Each row is a point on a landscape with many valleys, with its height.
A ball rolls from a point to whichever of its 2 nearest points has the largest drop for the distance, and stops where none of them is lower. Distance is the straight distance between rows; heights are no part of it.
K_456: [ 13 -21 -25  20  19  28 -29  -5  27  -5   2  -5 -11  22  -1   8 -20 -23
   5  13  25 -13 -18   7 -10   0  -4  -4 -17  -9  25  -8  -8  14 -16   2
  28 -28 -19  -6  -5 -11   4 -15 -16  -2 -12]  (h 193)
K_265: [ -2   8  22 -20 -35 -31   3 -11   1   5   4   1  -2  -1  15 -24  19   3
  -6 -14  -7   3  17   6 -10  21  -9  -4  23   1  -6  24  -3 -24  10  -9
 -15   8  -5   8 -15  -6 -15  -2  15  -7   4]  (h 380)
K_449: [  7  -3   7  -4 -44  -6   4   5  28  -1  -5 -14  13  20  -8  -7  -2  20
 -15   7  22  18 -11   1 -19  16 -17 -11   8 -16  -7  43  14   4   1 -16
   3   4 -37   0  10   7  -3   7  -2   0  18]  (h 414)
K_593: [-11  25   4  11 -38  -9  10  -3  10 -16 -19   0  -3  -8  16  -4  -3 -22
 -34  16  -3   2  36  -9 -10   9 -28 -10  13 -13 -14 -15  -3  15  14  -8
 -17   6   8 -14   5   0   9  11 -10 -45  -7]  (h 661)
K_860: [ -2 -20   1 -11  21  -3   5 -20  18   1  34   5  -7   3  26 -22 -10  -7
  34   8 -40  -5  16   0  -1 -23   8  -4 -14 -34  23  12 -10  -5  18  23
   9  16  25  22   0   5 -27  -7   0  14   7]  (h 538)
K_863: [ -2   2  16   2 -28  -9  20  -9   5 -25   8  -3 -12   1 -20 -25  23  11
 -28  27  23   7  24  20  -4  23 -28  -8  -1  -1   0  -1   0   7  22 -11
  -6  -5  -1  16  11  -9 -32   9   3   1  -3]  (h 449)
K_79: [  3  -7  -1  11  13  32 -18   0 -14  20 -16 -16   3   2 -16   2  -8 -17
   9 -14  14   7 -25   8   7   1  19   3  14 -17   5   7  -4  -5 -27  22
  39 -14 -16 -15 -40 -15   9  -8  17  -1  -3]  (h 303)
K_928: [-11   0  21  -5   1  -2  -6  -9   3  17   6  -7 -11  -4   5   0  -1 -22
  17 -27   6 -21   0  10   1   5   6   6   5  -6   4  23  -8 -12  -8  26
   1  15   3  -6 -43 -35 -12  -2  28 -16  10]  (h 373)
K_29: [ 15  21  -8  13 -23  22  40   6   6  -6  -1  -3  -1 -20   3  -9 -12  15
 -13  25 -16  18  19 -23 -16   7 -19  13  15 -24  -1 -15   4 -18 -10  27
  15  15  18  -2 -11  -1   1  -1   6 -14  22]  (h 504)
K_792: [  1   4   2  10  29   4  -8   8 -10  17 -14  13 -25  14   0  -4 -32  -8
  15  -4  -5  -3  -8 -17  36   7   9  16  -7 -10  25  -8 -11   4 -18  31
  34 -19  -7 -10 -12  14 -18   0  -3   7  -3]  (h 261)
K_145: [ -7  -7   3 -14 -18   7   5  -9 -17  13   1 -16  16  10 -26  -6   2  14
 -10  18   2   5  -7   5   2  15   2   2   1 -12  14  26   8   0  -5 -12
  22  -4  -2   5 -14   2  -3  12   0  14   3]  (h 536)
K_839: [  0  23  10 -18 -21 -41  -4   0  16   7  -5   4  16   7  12 -13  23 -13
   1 -26   5   0  15  -6 -14 -15   0 -12  14  -6 -25  20   7 -16   7  -9
 -25  12 -11   3  17  11   5 -11  24  -9  15]  (h 423)
K_977: [ -2  10  20 -13 -24 -30   4  15  16   8  -6   2  26  16  -1  12  -8 -19
   6   1   2   1  -2 -14  -5 -24   8 -24   8 -10 -12  24  19   7  11   6
 -13  -4 -21  12  21  28   0 -11  33  -2  42]  (h 470)
K_544: [ -3 -24 -13 -15   6  -8 -22   1  -5   0  23 -10   7  -9 -14  13  13 -13
  -1   6  13 -40 -18  24 -10  -7   8 -16 -14  16  -8  16  12  20  -9 -24
 -13  33   7  10 -13 -50 -12  15  17  11   5]  (h 478)
K_730: [  7 -15 -10  -9   6   2 -33  -8 -14   5  11 -18  23   2   9   6  12 -20
  -6   8  -2 -21 -17  18 -29   3  11 -23  -8  11   3  16   8  16  -2 -34
   5  27   7   0   5 -38  -3  19  10 -16 -13]  (h 503)
K_512: [ -4   6   2 -27  19   3  15 -16  -3  -3  25   0   9  -4 -13 -13  15  23
  17 -28  -7   8  14  14  17 -10   3  15 -12 -14 -33  21 -28 -20  -1   8
 -21  36  26  -4  17   5   3   7  -6  24 -16]  (h 409)
K_865: [-14   7   1  21   8  -9 -14 -10  17  15  -2  12 -16  24  30  -1 -17 -28
  17  -9 -10   7  15 -12 -11  -7   9  -4  -5   1   8 -19   0  -4  21  -3
   8  -9 -11  -3  11  19  -3  -2  -2  -5  -6]  (h 314)
K_864: [ -3  22  11  -2 -19 -12   5  17 -23  27 -20  18  17   3  13  -4  -7  21
   1 -26 -14  24   1 -22  17   1  16   5  14  -2  -3 -11  28 -20  -9  -8
  19  12  -6  -4  -9  39   6  18  22   8  16]  (h 496)
K_33: [ -1  11 -15  26   5  14  12  -1 -18   6   4  -4  11 -10 -18  -5  18  10
 -26  23  -9   1   3 -19 -17  -4 -13 -10  -2   1   5 -33  18  -3  -5 -15
   6 -19  11  -2   4  -1   5   0   1  10 -11]  (h 260)
K_111: [-12  -6   9   3   9 -19 -20  -4  -6   2 -19  13 -19  19  13 -18 -14 -26
  11   1  -5   9   3   1  23  15   8  -5   7  14   8   0 -13   5  24   4
  10 -21  -4   6  19  18 -15  -1  -6  -2 -12]  (h 351)
K_677: [  5  -6   1 -20 -23   5  -6  17   9  -3 -19  -9  21  12   4  19 -10  24
  -6  -5   8  11 -16  -1  -5   3  -5  -3  -2 -10 -16  38   7   2  -3 -22
  -4  26 -28 -16  -4   9  16  12  -3  -9  10]  (h 447)
K_195: [ 22  -9 -23  -9   4 -12   5   7  -9 -13  -9   6   5  11 -33 -16   9  -7
 -15  36  19 -10  -5  -8  -7  -5 -16 -20   4   3   7 -10   0  11   2  -1
   9 -53  -2  16  37   3   1 -24 -10   9  -2]  (h 318)
K_382: [ 11  13 -11   3   4  16  32   6 -23 -17 -21   2  -9   7 -11 -16 -16  16
 -15  23   1  11  14 -25  11  20 -17   9   0  -9  -3   1 -14  -4  -7  16
  17  -7  -4 -11  18   9 -32 -14   9 -15 -13]  (h 532)
K_996: [ 12  -4 -21  12  38  14 -20   5   7   4  17   7  15 -12  16   4  10 -17
   4 -12 -14 -25  -3   4 -20 -37   4 -13 -20  -2  -5 -13   9  -4 -10   3
  -6  15  21   4   8 -27  -7 -22  25  10  -6]  (h 191)
K_768: [ -2   1  -8  -9  28  -3  12   7 -18 -14   7  18  -7 -16  -4   0   7  16
  10 -15 -10 -28  -1 -10  11 -16  -5  14  -6   8  13 -14  -4  -4  -8  12
 -20  -6  29  13 -16 -23  -2 -23   9  17   3]  (h 61)
K_193: [ 10 -19  -2  15  -8   9  10  13   7 -15 -17   9 -23   2  14   9  -2  17
   0   9   4  11  -6  -1  -5  18  -6  -1 -14  22   0  -7   7   1   3  -3
  -4  -1 -13  -1  23  17 -26   4   4  -2   6]  (h 315)
K_797: [-11   8 -13  39  18  24   3  -2  -4   7  11 -11  -1  -9   4   6  -3  -8
 -24  29 -10  -1   9 -17 -21  -8  -8  -6 -24 -17  12 -52   7  10 -15 -10
  19 -15  13 -13  -2  -4   4  18  -6 -11 -27]  (h 242)
K_269: [ -9  21  13   3 -36 -16   1 -13  25  -8   0   2 -21  -3  25  -5  10 -13
 -22  -9  11   0  35  12 -14  28 -34  -3   0  12  -4  -6  -9  -4   9 -13
 -25  24   9 -10   4  -6 -14  17 -20 -32  -3]  (h 676)
K_211: [  4   8 -12  -6  22  21 -10  15   0  20  -5  -1  12  11  -4  18   7  14
  22 -40  12  -8 -23  -4 -10  -8   6   2 -23   3 -24  11   8 -23 -39  12
   8  15  -5  -4   0  -2  -5  -7  41  17  15]  (h 288)
K_949: [-11  -3  25 -21  -3 -29  -3 -14 -13  16   8  -1 -10  -7  16 -20  14 -12
  17 -39  -6  -2   3  19   4   0  12   2  22  -7 -11  26 -12 -37   8  10
  -9  12   5   3 -38 -20  -5  -7  22  -4   4]  (h 342)
K_975: [-12   3  12 -11  28  22  -5 -14  -5  15  11  -4   5  11   8  -6   2  19
  27 -45 -13  23   1  13  17 -10  18  13 -24  -9 -28  20 -19 -21   3   5
   4  35   6 -19  22  14  -5  12   2   9 -30]  (h 377)
K_706: [  0   5   8  10  -2   6   0 -13 -34  20  -4  -6  -5  -1  -1  -8  11 -15
   3 -12  11  11   4  11   5  22  11   1   8  25   2 -23   4 -16 -12  -3
  18 -14  13   1  -3  -2   4  13   4 -23 -18]  (h 551)
K_960: [ 12  -9  -2 -18  -7   1   3  -8   0 -13   6  -2  -1  -8   2 -11   4  19
   2   3  -3  12   3  15   9  13  -5  12   3  11  17  16 -12  -5   2 -13
   2   4  14   5   5   8  11   5 -47   0 -14]  (h 569)
K_194: [ 10 -36   4 -31 -18  -8   4  -2  12 -12  15 -15  10  -5   1   1   2  19
   3  27 -12   5  -7  20  -2   4   3   1   0   1  -5  38 -13  20  13 -27
 -14  22  -4   8   9   3   1   9 -31   3 -13]  (h 595)
K_999: [ -1   7  -1  -2  13   4  20   4  -6 -38  -2  12  -5 -31 -19   8   4  -6
  -2 -11   8  28   8   7  17  -4  12   2  21  27 -15 -16 -23   2   9  19
 -37  -9  14  -7  21  -8  19 -13 -28 -14 -17]  (h 167)
K_503: [-11   2   7  21 -22   0 -10  -3  18  -7 -13   2 -13  -4  20   8  16  11
 -29  -9   7  11  11   5 -19  14 -25  -6  -8  14  -8 -11  18   5  16 -34
 -22  20 -19 -25  10   1   4  24 -16 -16 -12]  (h 693)
K_734: [ 11  16  -4  -4 -14  -3  24  -9  16   7  11 -11   0  -3 -10 -11   9  -6
   1   4   6  -9  18  -6 -16   5 -16   7  10 -22   2   6  -1 -23 -12  27
   2   3  13  15 -12  -8  -1 -16  15  -4  21]  (h 485)
K_762: [ -1  25  -9   2  29  -3  12   4 -14   7  10   5  -1  -3   7  -6   3  16
   4 -18 -32 -12   7 -32 -11 -11 -10  24   2   6  15 -48   2 -20 -16  12
  -8 -12  23   7 -16  -6  16 -15 -13  18   3]  (h 97)
K_120: [ 32   1 -23   8 -13  -7  14   0   9  -4  -9   2   1  23 -16 -13   7   9
  -4  19   9  -5   7 -19 -26  15 -23  -6  18   6   2   7   2   1  -5   8
  -5 -29 -16  12  39   9   2 -32 -12   9  11]  (h 349)
K_672: [ -1  14  -9  15  19  -4   4 -10   0   9  14  -6 -18   7  27   3   4   5
  -1 -19 -21 -17  10 -19 -28   9  -9  25   8   3  27 -53  -3 -16 -19  -5
   5 -10  10 -10 -25 -22  22  -4 -25  -4 -20]  (h 122)
K_467: [ -4  26  -5   5   8   9  19  13 -21 -16 -29   6  -5   7   1   7 -14   7
  -6  -4   0  14  12 -23  17  11  -6  13   3  15   4 -30 -10   4  -5  10
  -2 -15  11  -7  17   8  -1 -15  -5 -19 -12]  (h 550)
K_428: [ 14   8  -1  -4 -10 -13 -15   5  16  11   0  19   9 -23   7  -6   8  -7
  12 -23  13  16 -13  14  14 -14  19  -6  22   4  -7  -9  12 -26  -9   1
  15 -10   6  13 -13  28  32  -4  -1  19  18]  (h 537)
K_64: [ -8  21   7  18   4   3   4  -6 -25   9   9   7   2  -4   4  -5   7   1
   2 -25   0  23   6   0   4  16  22   9   7  34   7 -48  13 -13 -21 -18
   9 -11  21   8   7  10  30  29 -28  -1 -22]  (h 564)
K_737: [ 15 -23  16  18 -22  -1   1   3  14   6 -16   5 -41  21  12   9  -6  14
   9  16   1   6 -11  12  -8  44  -8  -5   8  26   0  -2  -2   9   6  18
  -4 -17 -37   7  24  -5 -37   0   2  14  23]  (h 273)
K_601: [ 12 -24  -6 -43   0  -6 -15  -1  23  -1  20 -11  15  -1   9  20 -14  -4
  13   5 -12  -9 -11  10   5 -19  18   4 -11  11 -11  30  -4   4   6 -27
  -2  40  -8  13   3   7  23   5 -33  -7  -8]  (h 622)
K_784: [ -1  25   0   3  -5 -11 -11  18 -25  11 -49  19  19  10   8   8 -14  -6
  -4  -7 -16  11 -11 -31  27  -3  14   3  27   9   1 -28  14   1  -6  -8
  19 -30  -5  -5   1  31  40  -1 -11  -5   2]  (h 593)
K_633: [ 15 -11 -13   1   2  11 -15  -6 -13   8   2  -8  10   6  11  -7  17 -17
   7 -11  10   1  -9  15 -24   9  12 -10  -7  21   0  -8   7 -10 -16 -22
  18   9   9   4  15 -14  -9   8  10 -18 -21]  (h 530)
K_712: [  6  -5  -7 -20  -3 -14 -19  17  10  -4  -6  15  20  26  32  15 -30 -15
  12  10  -9 -16 -12 -17   3 -12  12 -16 -20   3  29  12  16  21  -2 -10
  13  -1   6  16  20  16 -16   1   5   0  26]  (h 556)
K_673: [  8  17  -5  26  16  13   9 -12   5  19  19 -14 -16   3  18  15  14 -13
   2 -17 -23 -33  21 -14 -41  -1 -16  18   2  -1   4 -36  -3 -10 -23  20
 -15   6  16  -9  -8 -33  15  -8   7 -10  -1]  (h 146)
K_379: [ 11  16 -20  -9  -1   4  22 -13  -2  -8  17  -6  11 -11 -33 -31  24  10
 -20  22  11  -6  22  -1  -7  -4 -25   2   5 -32  -7   3  -8 -19  -8   9
  12  -1  16  12  -6 -19   1 -12   9  13  -2]  (h 467)
K_631: [-13  17   6   6 -24  -3   0  14   2  -2 -27  11  13  -1   4   8  -7  21
 -13 -11  -2  21  -2 -17  11  -4  -8   5  13  -3  -2  -1  22  -7  12 -15
   6  10 -23 -14 -13  21  21  10   4  -4  12]  (h 477)
K_177: [ 14   5  -5  14 -34  -7   7  -2  20  -4 -21   2   3  22   0 -10  -3   8
 -11  10  12  10   6 -15 -17  22 -21  -1  19  -1   0  24   1   4   9 -12
  -5 -16 -38  -4  28  11  12 -12 -19 -12  -4]  (h 381)
K_278: [-22 -23   6   7  14  21   1   9 -26  -1 -13  -5   1 -25 -19  18   8  14
   0  -5  -7 -18 -28   5   9  -7  12   9   2  -3  -5  16   3   1  -1   4
 -12   5   3  -8 -38 -34   3  -2  29  12   3]  (h 421)
K_877: [  2 -21  18 -20 -19 -34  -3  14  21 -42   5  10 -12 -19  10  -8 -12 -11
  -2  20   9  24   2  26  24  -5  16 -21  12   9 -12  18 -16  21  41  -4
 -22  -8  -7  16  14  25  -7   0 -16 -10   2]  (h 594)
K_284: [ 22  -6  -6 -27  -9  -1  -6  15  26  -2  18 -20  23   6   9  38 -23 -21
   9  13  -3 -21  -9  -3 -12 -15   8  -6 -13  14  -5  18   7  16 -15 -13
  -2  27  -6   9   4  -3  18   3 -13 -15  23]  (h 632)
K_589: [-22   1  17  -2  12   5 -11  -4 -20  14   2   0   6   1   1  17  -1  -3
  21 -21 -13 -37  -9   2  12  -5  14  13 -12   8  14  16   7   9  -2   8
  -9  20  17  -2 -28 -38  -1   4  21  -8   8]  (h 396)
K_848: [  5 -10   9 -18 -16 -24 -23  21  22   1 -12  13   7  21  16   5 -15   2
  19   8  -2   4 -20  -1  15 -11  14 -16  -5  -6   4  26   7  14  17   1
   4  -2 -15  15  18  39 -15   6  16  27  36]  (h 516)
K_263: [ 25 -21   6  -2 -13   1  20   5 -19 -17  -6   3 -14 -12 -11 -27   9   7
  -2  23  -5  24  -6  14   9   9   9 -14  18 -12 -10  17 -19  -3   3  17
  13 -18  11  12  19  12 -19  -8  11   5  -9]  (h 395)
K_681: [-12 -16  13 -17  -8 -15  -2   1  16 -34  19   8 -10 -28  -2 -10  -1   1
  -1  11  30  21   2  35  36  -4  12 -11  -4   2   4   8 -13   1  31  -7
  -6   0   9  14 -26  18  -4  18 -13   5   1]  (h 549)
K_181: [  5   7   7   4  -3  16  17 -16  12  19  26 -12  12   1 -12   6   5  12
  19   0 -17   3  12  -2 -13 -12  -2   6 -10 -20  -1   1   7 -16  -9  20
   1   9  15   4  -3  11   2   6   9  16  20]  (h 502)
K_684: [ -3   7 -19 -10  33   3   9  19 -15 -44 -10  18   7 -38  -4  10  13  17
  -9 -15  -4   4  -4  -3  16 -15   2   6  12  18  -6 -29 -19  -1  -7  10
 -34 -11  29  -4   1 -17  13 -30 -11  13 -12]  (h 115)
K_86: [-18 -13  -9  31  -4 -15  -8  -3 -10  10 -15  11  -9  -2  -7   9  15  15
 -20  19  -5  -9 -11  -8 -22  16  -4   0  12  35  13 -30  33  10  21 -29
 -20 -32 -24   7  -4  -3  12   5 -13  24   5]  (h 719)
K_209: [ -7  -1  -7 -33  17   0   2  -2  17 -25  20  -3  -4 -19 -20  13  -9   4
  -4  13   5 -32  13  11  33 -21 -17  20 -23 -11   0   3 -28  24  -2   9
 -21  24  18  -3 -13 -15   8  -5 -35   2  -4]  (h 678)
K_889: [  2  -8 -15  35  17  29 -19   2   5  13  -2 -14  -6  29  12  17 -22 -13
  -3  11   2   1 -13 -16 -29  12   4 -10 -20   1  17 -10   8  12 -14 -14
  28 -10 -22 -20   7  -5 -11   8   0 -11 -14]  (h 200)
K_873: [ -5 -37  -2 -26  12   2  -1   1 -12  -6  19  -9  -3 -29 -23  11  13  -1
   6  10   7 -25 -25  24   7 -14  16   1   0   5 -22  19  -4   0  -4  -5
 -23  21  14  10 -34 -36   0   3  13   8  -1]  (h 450)
K_769: [  1  -3  -1 -24 -16  -8 -15  -6 -17  13  -5 -15  27 -14   5   4   1  -3
   4  -3 -12  -2 -14   6  -1 -10  11   3  29  -2  12  16   2   0   5 -11
  -1  -3   3  -4 -27  -7  48   4 -21 -11  -6]  (h 588)
K_630: [ 13   0   6   1 -21  11   2 -13 -11  13  -7  -3   4   9 -21 -12  -6  24
   2   2  -8  13  -6   2  12  24  -5  17  18  -4  12  26   1   1  -2  -7
  26 -13 -10   4   5  17  26  13 -41   8  -9]  (h 552)
K_489: [ -8   2  10  -8  19  -6  -8 -28 -27   7  15  -5   3  -7   1 -11  25 -14
  16 -28  -6  -1  15  22  -4   0  11   3  15  10 -11  10 -16 -17  14   5
 -20  16  16  -7  -1 -25   5  -5  -1  -9 -23]  (h 300)
K_858: [  2 -22  10   7   0 -18 -15  -7   5   1 -11   8 -25  33   3  -9  -3 -13
  14  -2  12 -12  -3  11  -5  18  -2  -7   8  21   3  20 -10   4  23  11
  -7 -15 -30   7  19 -12 -34 -21  11   0   0]  (h 320)
K_419: [-10  29   0 -10   1  -6   2  -1 -21 -31 -14   2  14 -27 -19  -5  16 -25
 -24 -11  24  10  16   8  24  -4   1  -1  28  15 -24 -25 -18   7   4   5
 -26 -11  20  -9   6 -15  15  -9   1 -30 -15]  (h 212)
K_945: [  7   1   2 -30 -13 -11  -6   4  -1   6   4   6  23 -27   3  10   0  11
  13 -23  -2  12 -14  18  25 -18  28   9  23  12  -8  10   4 -12  -2 -10
  -4  11   8   9 -19  22  49   4 -27   5  10]  (h 565)
K_126: [  7  -1 -12  22  18   8 -16   2  -5  32 -13  -4 -13  13  -2   1 -25   2
  10  -5  -8  -1 -21 -25   4  13  11  13  15 -26  19   1   2  -2 -17  21
  32 -11 -28 -20 -31   0   0  -6   0  22   4]  (h 282)
K_338: [-11  13   8  -4   9  -3 -17  -8 -33   5 -23  -7  18  10   0   3  -6  -9
  -4 -10 -19   3  -9 -16  10 -17  15   9  27  -5  10  -9  -3  14  15 -11
   6 -25  -5 -17 -12   2  43 -10 -12 -15 -20]  (h 607)
K_347: [  5  -2   2   2   6  18  -2  -3   1   8 -14 -15   2   2  -5   0 -16 -20
   6   0  -4  17  -5  -1   3 -11   7   2  15 -28  -2  24 -18   6  -4  28
  14  -8 -15 -16 -11   2  13 -19  11 -19  -6]  (h 334)
K_436: [-13  -2   4   1   0  -6  12   1  -6 -16  -2  10 -34   2 -23 -18 -11   2
  -7  16  25   3   7   6  33  18 -14  10   2   5  22 -10 -16  -5  18  21
  15 -30  -2  13 -12  11 -22  -3  -9   9   5]  (h 494)
K_694: [ -5  -3 -14  54  23  18  -9   4  -2   8   3  -8 -11   4  17   5 -17   2
 -24  12   8   5   6 -15 -17  11  -6   5 -20 -21  11 -37   0  11 -12 -15
  22   1 -20 -39 -15  -8 -16  20   0 -14 -40]  (h 225)
K_464: [ 13 -21  16   4  -6  14  15  -4 -13   9 -11  -7 -16   0 -21  -2  -8   0
  21  12  -7  21 -12   9  12   8  13   1  13  -7 -12  25 -13  -2   4  46
  10 -18  -5  -1  20   7  -9  -8   6  -1  10]  (h 367)
K_390: [ 12  13   0  15   4  31  33   1 -15  -2  -2 -10  -2 -11   3  -9 -13  22
 -15  23 -28  13  22 -23  -9  12 -10  14 -11 -33  -6  -2 -10   1 -15  17
  13  21  15 -22   8   3 -21   8   5  -9  -8]  (h 518)
K_629: [-15 -30   2 -11   8   8  -7 -13  26   6  28  -8  -2   5  18  -4  -5  16
  19   1 -27  -8  -3   5 -15 -11   3   2 -20 -32  13  38  -9   1  12  -4
  -3  31   7   0 -22  -6 -20   8   0  28   2]  (h 560)
K_303: [ -6   2   7   4  24   5   9 -28  -3  23  30   3  -5  20  -2 -14   3   6
  24   2 -31  -1  17 -11 -11 -13   4   6 -15 -21  16  -3   3  -6  13  21
   8  -7   8  11  18  16 -20   0  -2  28   2]  (h 520)
K_255: [-13  -8  -8  23   9 -23  -6  11  -1   5  -1  23 -22  14   4   3   3  17
  -6  16  -2 -22  -3 -16  -8  15  -7   3 -22  29  32 -34  31  12   8 -21
  -5 -18 -15  19   6  11 -24  14  -4  37  13]  (h 730)
K_479: [-18   3 -12  35   5 -12  -2  20   2  -4  -2  15 -16  10   6   9  -1  16
 -27   9  26 -19   3 -18  -1  25 -19   3 -30  19  27 -28  28  15  -2 -32
   1   1 -24  -1  -8   0 -36  18  17   8  -2]  (h 739)
K_958: [-10  -3 -13  30  36  18 -20   3   4  -2   4  10 -11  -7  28   7   6  -9
   0 -23 -13  -6  -1  -7 -10 -19   2  -2 -33   1  -6 -22   5   5  -8  -4
  -2  27   2 -17   4 -13 -16  -5  19   6 -25]  (h 235)
K_910: [ -1  10   4 -10  15 -14   1 -11 -27  -8  -2  -7  10 -10  -2   2   9 -34
   0  -5  -8 -11   6  -1  -4 -12   2   6  25  10  -9  -9 -21   5  12   2
 -25 -16  22  -4   6 -31  17 -21  -5 -31 -15]  (h 257)
K_940: [ -6  -1   1  -8 -29 -24   6   3  22 -34 -10   6   2 -18  21 -12 -12 -20
 -19  22   3  22  16   5   8  -6  -3 -22  20 -15  -4  11 -11  14  30 -16
 -22  -4   2  -2  -6  15  10  -1 -18 -32  -9]  (h 635)
K_917: [ 11  21  -6 -23 -15   3  -9  12  21   1   2 -26  14   6 -13  39 -22 -16
  -4  -2  23 -34   3   0   3  -6 -16   6 -10   7 -14  13  -2  25 -29  10
  -1  30  -9 -12 -11 -16  18   6  -5 -31  25]  (h 652)
K_291: [ -1  21   4  -7  -2 -17 -15   0 -15  28  -6  15  10   5  -1 -14   9   5
  10 -26  -6  10  -2  -5  32  -7  13   7   5   1   5  -8  18 -21 -10 -12
  32  -6   0  13  -7  39  16  13   3  35  11]  (h 511)
K_167: [ 14  10  -1 -13   1  -3  11 -16   8  -6  23   0  16  -6 -20 -30  21  10
   1 -14  17  17  14  20   7  -7  -4   5  -2 -25 -21  20 -11 -18  -9  -2
   9   4   8   8   6  14   7  -7  -3  13 -12]  (h 441)
K_389: [-15   3 -13  34  25   6 -14   2  15  -5   1   9  -1   4  32   3  -1 -17
  -4  -1 -20  17  10 -17 -19 -21   5 -19 -22  -6  -9 -30  13   7  15 -20
  -7   2  -5 -17  28  22  -8  -1   9  -1 -25]  (h 275)
K_991: [-10 -29   1  -1  -2   5  -8   7  42  -2  16  -6  -1  -7   7  22   0  13
   0   6  -8  -5 -22  11 -23 -21  -5  -9 -22 -23  -7  29   3  14   9 -12
 -27  39 -17 -12  -5 -12  -9  14   6  16  22]  (h 587)
K_880: [  2  -4  -6 -14  27  25 -11   7  10  11  -5  -3   7  10  11  16   9  25
  30 -44   2   8 -17  12   0 -15   8   9 -33  12 -40  10  -7 -15 -15   3
  -7  31  -7  -4  27  10   0  11  12   6 -11]  (h 336)
K_44: [ -1 -10 -10  19  26  15 -10  -7  16  -5  -3   6 -24   5   1  -2 -25 -29
  13   6  16 -11  -4  -4  17 -12   4   2 -18 -15  24 -14 -12  12  -8  28
  22 -34   0  -4 -18 -10 -15 -18  -2  -6 -10]  (h 231)
K_220: [  5  -5 -10 -31 -10   9   4   7   0 -13   5 -18   0 -16 -31  30 -14  -2
 -14  20  10 -39   0   7  18  -5 -16  14 -11   4 -20  15 -18  28 -14  11
 -16  28   3  -8 -10 -21   8   2 -16 -22   4]  (h 665)
K_363: [ 12  -7 -26   0  25  12 -11  10   7   5  11  -8  17   6  -5   6  14 -10
   5 -13  15 -12 -20   6 -29 -15   4 -23 -19 -14 -24  20   6  -6 -28   3
   8   6   2   2   6 -15 -12 -16  42  24  12]  (h 246)
K_176: [ -3 -19  -4  -3   6  13  -3  15  21  -8  10 -10  11 -14   0  39 -19  -6
   3  18 -12 -21 -14   0  -6 -25   0  -8 -19  -5  -3  15   7  30  -1   7
 -17  25   1 -11 -17 -12   9   3   4  -2  26]  (h 611)
K_647: [ -3   1  -9  -6  10  -9   4  -7 -12  -9  13   0  14  -8 -16 -15  25 -10
 -24  23  -2 -13   7  -1 -13 -17 -13 -21  -3  -2   6  -7   9   8  13 -18
 -11 -23  20   7  18  -6  -3  -7   3   6  -9]  (h 284)
K_306: [-17  -5  13  31 -28  -9  -1   0  16   7 -16   5 -15   6   6  16  10  15
 -19   4  16  -1  -5  -7 -22  22 -14  -3   4  29   4 -20  32  -2  19 -23
 -18  -5 -36  -3  -4   0   0  12  -2  -4  20]  (h 707)
K_854: [ -1  11  -2   3   2   5   6  19 -11  -2 -17  12   9  11   6  14 -13   2
   3  14  -9  -5   0 -19   4 -12  -1  -6 -13  10  15 -13  16   9  -2   2
  -1 -17   9   7  18  20 -10  -5  12  -2  16]  (h 570)
K_454: [ 20  -3  26  -4 -38   2  31  -3 -17  -6   4  -8  -6   1 -14 -37  20  15
 -18  23   9  23   1  22 -10  38  -1 -12  14  -5 -14  12  -3   4  -2  -3
  15 -11  -2  16  20 -10 -39   4  21   1  -4]  (h 424)
K_827: [-13  29  -3  13  -4  -5  -6   8 -10  17 -15  17  12   9  -3   6  -3  -8
  -5 -13  19  10  -3  -7  25   1  11  -2   0  30   1 -50  22  -6 -11 -15
  16 -34   5   9  10  28  28  12 -10  -4   2]  (h 577)
K_614: [-15  -3  11   5   1   5   8   0   9 -21   5  13 -23 -30 -13 -13  -7  -8
   4   3  27  32   5  24  39  -2   9   0   4   0   8 -21 -14  -6  16  23
   8 -21  16   8 -18  23   8   5 -11   9   2]  (h 519)
K_876: [ -7  -2  28   7 -17 -14  28  -3  -1 -14   7   7 -30   7 -18 -17  16  23
  -6  14  24   7   8  22  13  26  -8  -1   2  19   2 -10  -3   4  33  11
 -13 -21  -6  26  16  12 -29   4   3  15  14]  (h 471)
K_156: [ -7  -2  19 -18  -7  12  16  -8 -14  20  12 -16  16   1 -38  17   0  12
  17   3   3  -9  -7   7  10  -6   5  15   1  -9  -7  21  -3  -3 -13  25
  -3   9  11   5 -14  -1   8   6  14   6  24]  (h 521)

For each start below, name the point where the ball stops.
K_220 => K_996
K_854 => K_996
K_479 => K_456
K_630 => K_996
K_86 => K_456
K_338 => K_456
K_303 => K_996
K_784 => K_949
K_195 => K_456

Call two points neighbours if one is among the 2 nearest of the other. Go from one point of each pair to the other, from neighbour to neighbour, staying as low as possible. Name the highest point that can't be avoided.
K_456 / K_996 => K_338
K_768 / K_996 => K_854
K_737 / K_996 => K_111
